Each scene shows the same named points in several views. A view is turned or mirrored, shifted and resized as a whole, has a little noise and may leave points out.
In the rows, zero is written as 128.

Scene 1
View 1
j_780: [165 139 104 116 122 132 149 117 114 130 132 132 130 119 136 134 137 115
 128 109 119 111 161 117 126 116 107  91  92 138 117 126 179 124 143 141
 140 129 159 150 117 104 113]
j_959: [142 112 126 119 142 157 124 120 137 135  97 122 118 125 131 128 110 119
 114 118 117 112 180 150 112 138 113  84 116 142  88 110 161 119 132 159
 140 118 142 126 121 113 118]
j_978: [140 113 119 129 125 131 140  97  93 109 119 125 120 134  97 119 109 121
 121 123 134 135 182 116 118 111 130  77 114 175 106 124 157 136 129 162
 156  85 158 133 129 115 122]
j_86: [142 118 133 101 109 130 142 122 126 132 141 132 137 133 161 126 145 111
 135 106  98 109 146 122 136 136 136 103 117 115 131 129 182  82 151 142
 124 137 159 129 110 113 144]
j_509: [145 109 107 112 113 128 141 110 136  91 136 107 136 147 121 123 137 113
 126 120 108 117 167 136 135 127 109  85 111 148 106 117 137  98 120 142
 157 115 142 107 111 144 114]
j_496: [134 113 113 132 131 153 130  98 109 119 101 127 113 122 103 127  97 120
 120 122 144 138 203 123 105 110 126  73 112 182  97 120 153 158 129 169
 155  80 157 138 140 115 112]
j_707: [126 100 123 105 105 142 143 103 115 111 122 136 121 130 120 130 119 116
 128 111 128 125 184 110 116 115 134  77 114 169 115 124 163 118 136 154
 146 101 153 127 119 122 132]
j_22: [145 114 133 108 129 144 132 125 130 134 115 129 123 130 142 126 128 114
 120 112 108 104 159 138 121 136 119  91 113 130 103 113 175  94 140 149
 134 136 145 126 108 106 131]
j_340: [158 124 128 112 126 125 147 119 104 120 128 129 124 134 121 120 135 117
 119 114 110 105 149 124 128 122 115  88 104 141 107 117 178  98 137 144
 142 130 151 133 104  99 130]
j_538: [131 103 115 116 126 155 133 102 115 114  99 134 109 126 102 129 102 119
 116 116 138 123 200 121 103 113 120  67 110 183  93 114 153 140 125 160
 156  92 145 131 127 117 117]
j_518: [155 129  98 123 129 144 137 114 137 122 122 114 135 124 136 132 127 113
 126 118 119 121 179 138 125 123 104  89 102 143 106 121 153 132 131 147
 149 115 154 134 130 128 100]
j_637: [126  91 140  94 100 129 144 113 122 101 138 126 131 153 131 120 140 112
 126 111 100 110 152 122 130 133 136  88 124 142 114 119 158  68 134 143
 140 125 141 103  99 128 148]
j_855: [139 107 132 112 129 145 140 110  95 122 102 144 106 127 102 123 111 121
 112 112 133 113 175 115 106 115 128  70 111 173  94 113 178 120 135 158
 145 110 145 135 111  92 135]
j_904: [148 123 137 125 120 113 138 109 106 120 148 114 143 145 143 111 139 112
 135 121  99 132 147 128 143 132 144 107 128 118 136 133 174  94 142 154
 133 110 168 126 123 116 140]
j_868: [134 128 102 122 106 142 136 104 138 132 142 122 146 122 162 140 130 109
 147 113 117 143 189 117 131 121 136 101 112 135 143 142 160 142 150 154
 133  99 180 144 149 138 113]
j_989: [176 138 107 108 119 111 166 113  84 106 142 134 127 132 102 124 149 117
 119 112 120  98 137 105 133 102  96  82  81 152 107 122 182 103 136 130
 155 137 150 144  90  94 120]
j_980: [128 102 126 103 112 151 142 107 112 122 111 145 112 128 118 132 113 119
 124 107 133 116 184 111 107 116 131  72 111 170 109 120 171 120 140 154
 143 109 151 133 116 108 133]
j_649: [148 104 138  96 120 131 146 122 111 106 120 133 114 145 111 118 135 118
 110 111 108  91 145 128 122 128 113  77 107 149  88 105 169  74 128 139
 146 140 129 114  84 102 140]
View 2
j_22: [141  90 155 145 126 123 146 132 117 136  92 144 102 189 133 124 105 170
 103 110 116 147 137 130 114 114  83 117 169 142 159 114  92 142  39 120
 126 124 111 131 109  91 125]
j_649: [136  89 168 189 130 137 176 141 150 143 124 121 120 170 148 120 112 181
 137 115  94 144 105 121 115  66  47 120 160 156 136 104 116 136  52 118
 116 121 133 142 128 116 119]
j_518: [100 135 143 130 114 123 130 154 103 142  75 160 123 150 113 122 130 133
  99 115 106 134 126 178 105 113 145 106 177 128 146 142  74 150  45 118
 132 139 117 105  94 115 118]
j_989: [108 131 148 203 112 151 172 128 119 154 160 104 113 156 110 107 134 127
 116 117  86 142 143 184 118 113  67 116 124 130 117 117 131 115  94 130
 109 127 166 124 125 157  99]
j_868: [118 128 145  81  96 161 111 115  95 137  82 170 110 166 108 116 128 116
  37 140 109 115 155 202 129 133 149 113 169  95 174 138  28 176  43  97
 147 107  87  97  75 117 107]
j_855: [130  94 178 126 103 142 159 134 134 183  93 116 132 142 139 103 145 183
 102 133 105 125 147 102 137  92 115 110 190 133 142 118 121 138  60 140
 162 117 154 140 122 136  71]
j_86: [153  82 150 141 120 155 143  99 116 122 125 144  85 213 126 122  98 146
  70 121 110 141 148 163 122 120  52 129 137 123 171 105  62 158  45  98
 113  98  87 131 101  95 129]
j_538: [106 119 182 105  99 139 149 163 136 176  62 144 148 113 139 104 154 175
 103 142  97 107 128 120 135  80 156  96 217 128 141 140 102 152  47 127
 180 129 140 115 109 144  73]
j_637: [140  86 172 154 119 170 161 118 153 124 117 137 119 179 153 123 105 166
 106 133  90 127  91 146 119  50  41 135 152 141 160 107  63 181  40  86
 119  98  94 135 106 116 129]
j_978: [109 117 175 104  86 156 140 127 125 184  88 116 143 117 124 108 162 142
  94 148 102 123 124 139 123  75 150 118 186 126 140 135  87 173  61 131
 156 118 151 130 109 156  70]
j_980: [127 103 179 115 103 156 159 136 135 164  95 138 125 145 142 101 136 178
  83 141  98 105 148 124 148  93 110 107 189 119 151 122 101 146  56 119
 171 110 127 119 110 134  81]
j_340: [131  99 153 163 113 139 152 120 118 151 123 119 107 175 124 119 124 147
 106 118 107 149 136 150 112 105  81 122 149 139 141 111 104 138  64 128
 117 121 135 137 117 126 107]
j_496: [104 125 178  83  86 138 135 151 119 191  55 136 150 109 127 107 166 160
  94 145 106 112 136 125 131  88 189 101 219 122 143 145  93 161  52 140
 180 127 146 118 108 149  62]
j_959: [125  98 158 122 120 104 138 156 113 151  57 151 122 165 135 126 126 176
 112 111 122 143 128 111 105 106 136 105 206 147 153 134  96 149  28 132
 142 139 118 128 107  94 114]
j_707: [124 110 178 113 100 165 155 131 140 157  94 141 133 140 143 106 137 165
  82 147  91 106 129 141 141  78 109 112 184 119 153 125  82 165  51 106
 164 104 118 119 104 140  86]
j_904: [145  87 151 121  98 163 124  84 108 140 118 116 101 193 112 129 122 119
  76 134 116 159 119 174 105  92  86 148 133 130 168 113  41 194  47 113
 102  97 105 148 100 113 118]
j_509: [104 130 159 154 113 157 143 146 133 126  97 147 138 146 132 128 123 136
 117 128  84 127  74 188  99  52  93 120 163 138 143 134  57 180  42  93
 117 123 107 119  95 132 132]
View 3
j_518: [114 122 142 132 156 120 131 141 151 120  83 121 119 125 117 130 100  99
 140 157 103 129 135 144 134 151 123 113 121 120 145 153 141 138 138 133
 146 119 122 135 148 138 131]
j_637: [128 148 136 106 138 124 130 111 126 126 123 106 119 100 137 111 123  99
 144 117 133 119 115 132 119 129 109 114 140 131 125 136 162 134 123 122
 126 107 114 122 146 120 132]
j_904: [134 140 151 105 143 121 114 109 125 104 112 118 122 111 138 127 132 109
 127 129 119 120 142 136 120 132 129 107 123 121 125 158 133 138 130 123
 125 100 122 114 124 144 143]
j_86: [136 136 142 115 158 113 125 120 113 111 106 102 120 101 155 117 120  98
 148 108 124 120 130 139 113 131 124 102 125 130 120 149 132 123 142 130
 122 109 123 122 135 146 140]
j_868: [126 105 141 129 153 129 128 120 143  80  89 110 112 116 130 145 118  94
 143 154  91 121 145 147 110 139 142 118 114 105 128 156 137 147 158 136
 138 126 114 133 127 136 120]
j_780: [123 121 153 135 152 113 139 144 134 117  98 117 128 118 129 122 109  80
 141 138 108 127 131 145 136 149 125 106 103 136 140 160 130 128 140 138
 139 106 127 137 131 153 130]
j_538: [ 80 120 139 155 153 137 139 126 158 133 106 131 104 109 104 131 102  92
 145 145 106 124 100 135 140 150 107 130 113 104 152 132 132 155 144 135
 154 104 123 138 153 117 121]
j_855: [ 85 130 146 151 155 129 137 124 138 139 118 132 109 101 119 120 110  88
 145 120 119 122  97 132 141 145 105 121 106 116 147 134 118 143 139 137
 145  89 130 130 143 133 132]
j_959: [100 134 133 139 176 119 125 134 144 138  85 124 107 113 127 128  93 112
 149 134 114 126 119 137 131 148 111 111 133 114 144 139 122 139 144 132
 145 112 128 127 163 133 142]
j_649: [113 153 144 120 149 115 137 132 126 154 121 117 124 105 132  97 108  94
 145 111 139 124 104 133 141 140  97 107 128 142 141 137 146 123 118 125
 134  96 126 125 154 135 139]
j_989: [120 133 165 129 130 111 147 150 127 140 122 124 139 119 119 100 116  68
 129 132 123 126 119 139 154 151 115 106  95 155 145 162 143 122 114 135
 139  85 131 137 125 155 131]
j_509: [124 140 139 108 130 126 133 125 147 126 106 114 124 118 115 115 115 101
 134 152 120 124 130 139 133 142 113 117 137 129 137 146 172 141 117 120
 138 114 112 129 150 120 127]
j_707: [100 124 140 138 144 135 138 117 142 118 116 118 110 102 120 125 118  86
 146 132 113 120 107 134 127 139 114 126 116 112 139 137 143 148 141 133
 140 105 118 133 141 120 119]
j_496: [ 75 116 144 158 155 140 134 120 163 125 104 139 101 114 101 142 107  95
 139 154  99 123 108 134 140 152 114 131 107  95 154 138 120 162 146 137
 157 101 125 135 146 121 122]
j_980: [ 94 122 141 146 152 132 140 123 137 124 116 119 109 101 124 125 113  83
 151 127 114 121 100 135 129 141 112 124 110 115 141 134 130 144 147 137
 142 103 123 135 144 126 123]
j_340: [117 137 151 127 151 116 132 132 128 134 111 120 126 112 131 111 114  93
 138 123 124 123 121 138 139 143 115 105 113 137 139 153 131 128 126 130
 136  95 129 127 137 146 139]
View 4
j_538: [106  93 134 104 142 104 174 125 109 137  94 126 124 106 118 179 156 108
 131 142 115 126 145 113  85 145  81  81 137 143 162 112 138 129 113 158
 127 190 145 114 138 159 128]
j_509: [121 134 137 142 148 127 156 141 108 109 127 127 155 104 119 166 121 110
 114 136 125 142 113 135  90 166 133 118 147 132 152 126 115 127 125 158
 127 138 148 125 128 106  92]
j_868: [ 93 117 121 135 195 120 173 137  76 152  47 155 148  76 124 151 148 125
 155 150 117 137  98 137 119 131 100 101 152 158 140 111 111 141 126 141
 139 150 173 116 124  81  99]
j_989: [127 166 167 153 153  78 119 103 124 119 119 101 141  95 108 148 162 121
 118 169  98 140 135 148  91 132 109 101 165 139 170 127 100 124 161 125
 144 127 101 141 128 152  70]
j_855: [106 117 141 103 145  95 149 122 113 148  95 122 117 100 112 164 160 126
 114 142 119 139 153 109  90 139  76  79 152 129 182 123 127 136 137 127
 129 168 112 122 139 164 127]
j_978: [112 105 137 121 141 107 162 138 106 141  86 127 131 107 120 188 163 110
 142 137 118 142 132 117  88 134  90 108 155 149 164  99 128 122 127 146
 142 169 117 109 135 148 116]
j_496: [103  88 129 107 146 101 180 133 107 147  76 137 131 108 121 192 169 105
 149 142 114 128 140 112  88 133  74  90 139 157 160 100 138 124 106 155
 133 193 136 105 138 160 126]
j_340: [117 154 144 129 165  92 134 124 108 135 109 130 142  95 109 153 147 136
 108 146 122 150 132 133 101 148 106  91 159 129 174 136 105 136 150 118
 129 130 109 132 135 137  96]
j_980: [105 109 139 106 149 106 157 119  99 143  87 117 114  90 114 151 153 122
 119 146 121 132 140 114  93 142  83  79 153 129 170 123 125 142 135 138
 135 166 140 125 133 139 126]
j_518: [109 131 126 132 184  98 166 126 108 130  95 154 164 103 118 166 144 116
 133 151 109 130 124 141 104 151 107  91 131 154 145 126 116 130 115 150
 119 155 154 125 135 126  91]
j_707: [104 103 135 113 149 120 164 131  95 139  86 122 120  90 118 160 147 118
 128 143 124 134 130 116  93 145  92  93 152 131 163 116 128 140 128 147
 136 168 152 119 131 125 124]
j_22: [107 149 130 113 184  99 146 129 100 141 105 151 146  97 113 144 133 142
  97 137 128 148 136 130 108 161 102  75 139 123 173 151 108 147 138 120
 113 135 132 133 139 127 108]
j_959: [104 125 118 101 183  94 168 132 108 140 102 164 152 111 117 167 137 130
 108 135 122 139 146 123 104 164  92  72 125 134 166 143 121 138 114 137
 104 166 139 122 146 146 116]
j_780: [110 151 142 139 188  84 143 110 105 138  86 135 149  87 114 142 161 127
 132 164 104 133 126 145 107 134  98  86 150 148 158 129 104 136 141 127
 134 136 135 134 131 131  84]
j_637: [114 139 139 122 143 135 142 145  94 123 125 121 129  92 114 148 112 131
  90 127 146 156 118 119  97 170 123 105 161 103 172 142 110 145 151 132
 128 121 135 133 127  96 115]
j_86: [104 157 133 130 188 114 135 133  85 145  90 143 141  78 113 127 131 150
 102 141 133 159 113 135 119 152 111  92 164 117 171 146  96 153 158 108
 130 110 140 136 127  86 101]
View 5
j_22: [122 135 104 148 133 116 109 117 158 111 128 102 135 113 110 106 128 118
 147 152 104 113 136 131 107 115 125 140 116 112 152 154  97 150 138 133
 135 159 137 136 118 123 110]
j_959: [141 125 102 138 136 118 103 117 174 110 146 106 115 116  95 124 143 123
 161 138 103 119 138 128 120 123 120 122 121 102 142 156  94 165 141 129
 142 169 146 131 106 118 122]
j_855: [130 141 120 161 129 105  99 119 170 113 148 116  88 109  96  89 139 117
 146 126 134 116 133 133 131 128 119 113 114  87 144 136 114 148 153 129
 148 165 132 139 126 132 136]
j_989: [111 155 116 186 106  95 118 116 124 127 121 123 117 120 102  72 118 143
 134 141 146 119 139 140 134  93 136 136 101  97 142 167 108 132 114 158
 158 130 128 139 129 145 134]
j_538: [149 135 120 150 142 106 104 113 169 112 163 120  79 112  85 111 160 124
 155 116 131 122 120 121 144 140 110 106 108  90 126 144 107 163 157 141
 153 157 146 141 107 124 143]
j_86: [108 147 107 149 140 114 120 124 141 113 110  99 152 102 126 101 122 116
 133 161 110 108 130 134  91 128 129 156 101 132 146 143 107 149 136 147
 122 140 131 140 128 123 102]
j_868: [143 139 109 133 172 100 129 141 137 108 129 109 136  98 100 124 138 131
 141 141 133 110 129 121 113 165 123 140  87 134 112 136 106 198 137 172
 137 123 150 140 101 120 111]
j_904: [121 150 115 149 131 117 115 138 148 121 107  94 142 101 123 117 128 129
 142 135 129 107 130 146  93 132 144 145  82 132 126 134 110 153 121 140
 107 127 135 127 127 128 110]
j_340: [118 145 110 164 119 108 109 120 148 120 124 107 125 113 107  95 125 129
 143 142 125 115 138 139 117 109 133 136 106 105 144 151 106 141 126 139
 139 146 131 134 127 133 121]
j_980: [131 142 118 156 145 102 108 114 157 109 148 115  95 105 102  92 146 114
 141 133 131 114 123 125 129 142 111 123 107  99 137 134 114 154 159 145
 147 155 134 147 120 127 132]
j_780: [125 141 106 161 138  96 121 130 135 117 126 120 131 113  95  97 118 136
 138 149 132 116 146 130 124 121 129 138 107 110 138 157 102 167 121 159
 156 139 139 140 116 133 119]
j_637: [116 154 116 152 123 126 117  98 146 120 125  94 125 108 130 108 155 116
 143 139 112 118 101 136 102 119 121 148  89 121 137 153 107 123 143 146
 116 133 132 141 122 121 124]
j_496: [157 134 121 147 149 103 101 130 171 110 159 121  76 110  79 118 157 130
 157 106 143 120 129 124 145 150 117 101 100  90 117 136 110 180 149 141
 151 154 148 135 104 126 144]
j_649: [110 147 113 169 105 121 104  94 156 119 131 105 115 120 118  91 139 116
 145 142 110 120 121 140 114  95 125 136 113  99 157 163 103 113 139 131
 133 156 128 138 130 129 130]
j_707: [134 147 120 154 144 108 111 113 155 112 144 110  99 102 107 100 155 117
 143 129 131 117 113 125 124 145 114 127  95 106 128 135 114 152 157 149
 137 143 137 145 117 126 133]
j_978: [145 146 126 154 133 105 105 128 161 117 145 117  85 107  92 111 153 132
 152 107 149 117 124 134 136 138 125 112  90  95 115 134 113 161 139 142
 139 142 141 133 115 132 141]
j_509: [134 149 116 152 122 125 121 101 139 123 132 101 123 116 116 124 163 136
 153 127 118 124 102 130 116 117 123 140  85 121 120 171  96 135 128 160
 127 123 144 138 105 119 132]
j_518: [145 133 104 143 140 108 118 123 146 115 138 113 124 118  89 125 142 141
 156 134 120 122 135 123 126 126 123 129 103 113 124 167  93 175 125 158
 149 139 149 134  96 122 123]
View 6
j_496: [152 128 104 130 113  93 132 145 139 127 120 164 132 116 130 138 122  89
 142  85 106 104 114 127 170 130 130 111 104 101 173 161 136 160 142 183
 156 153 108 127 127 124 110]
j_868: [146 111 119 113 147 125 124 131 140 120 107 158 116 103 121 123 117  99
 119 108 115 113 141 106 128 162  98 149 139 102 143 143 145 142 136 112
 170 129 130 115 114 128 142]
j_509: [156 100 173 129 154 157 123 127 158 122 128 165 141 113 121 144 119 127
 102 107 111 121 110 146 152 122  91 115 118 121 152 132 151 164 128 156
 148 120 145 122 151 140 128]
j_538: [153 127 113 138 107 111 123 142 150 127 124 165 132 117 120 142 131 103
 139  87 113 112 104 127 169 125 126 101 103 108 170 150 130 159 134 186
 149 153 119 124 132 126 111]
j_649: [138 107 172 131 118 154 104 112 159 131 124 172 140 124  96 152 123 148
 133  88 134 135  87 161 157 105 112  96 102 136 163 146 101 145 127 155
 116 111 145 117 176 153 123]
j_86: [135 105 161 111 138 158  99 107 148 130 111 162 122 113  99 135 116 136
 126 102 134 138 118 129 127 144 100 132 129 132 143 149 104 129 131  90
 138  99 145 107 157 151 147]
j_780: [125 105 123 116 133 123 128 109 144 109 101 174 123 113  97 135 113 134
 135  85 136 110 111 149 129 126 101 133 136 108 165 135 121 137 135 130
 130 114 136 129 133 140 132]
j_980: [150 126 121 133 101 126 112 137 153 129 117 164 126 119 111 147 133 123
 135  86 121 121 113 116 159 129 122 114 112 118 163 151 106 143 136 158
 141 134 125 114 141 133 123]
j_707: [158 122 133 133 113 131 112 142 153 130 121 163 129 116 119 150 131 120
 122  90 114 120 117 115 162 129 114 118 113 121 158 148 119 149 137 154
 149 129 127 113 141 131 129]
j_22: [129 110 147 119 128 137 105 108 146 130 114 165 129 117  98 132 118 120
 142  97 133 133 100 144 137 134 116 112 115 121 155 153 112 139 127 126
 135 123 137 118 154 146 127]
j_959: [130 114 136 125 128 126 112 111 143 133 120 161 134 116 106 122 119  95
 157 101 129 131  91 148 141 141 125  95 104 109 158 159 126 152 121 153
 144 149 130 123 149 146 115]
j_978: [150 121 128 122 121 105 130 143 140 127 122 166 136 115 129 150 115 110
 123  81 105 101 122 135 174 119 122 120 111 113 170 160 131 157 151 169
 148 126 110 126 139 128 118]
j_904: [139 103 173  99 154 141 113 119 134 136 116 161 127 111 118 140 103 120
 114  96 114 121 131 143 146 138 105 139 123 129 147 167 121 139 150  95
 146  93 127 114 161 147 142]
j_637: [156 108 188 127 131 172  98 127 159 138 129 162 135 116 114 153 126 138
 109 104 120 142 108 130 155 125 100 113 110 139 143 147 114 147 131 132
 140 105 146 103 171 146 134]
j_340: [129 107 153 115 129 134 116 112 148 124 112 173 132 119  99 145 111 140
 133  83 131 120 105 156 145 116 109 118 119 125 166 150 109 139 140 133
 125 104 131 122 159 146 130]
j_989: [128 101 142 118 127 128 134 114 153 106 103 186 132 122  94 159 112 171
 119  66 137 101 106 172 146  89  96 130 134 123 180 128 108 140 145 149
 106  89 133 135 152 144 130]
j_855: [139 126 125 128  99 112 112 131 147 132 117 169 131 122 109 149 125 123
 146  74 124 119 103 136 167 115 132 105 104 122 172 162 100 144 141 164
 128 129 118 119 151 137 117]

In a view up to two points have been moved. Name them for each view, in the order of its rows, or write none.
view 1 | j_509
view 2 | none
view 3 | j_86
view 4 | j_707
view 5 | j_637
view 6 | j_22
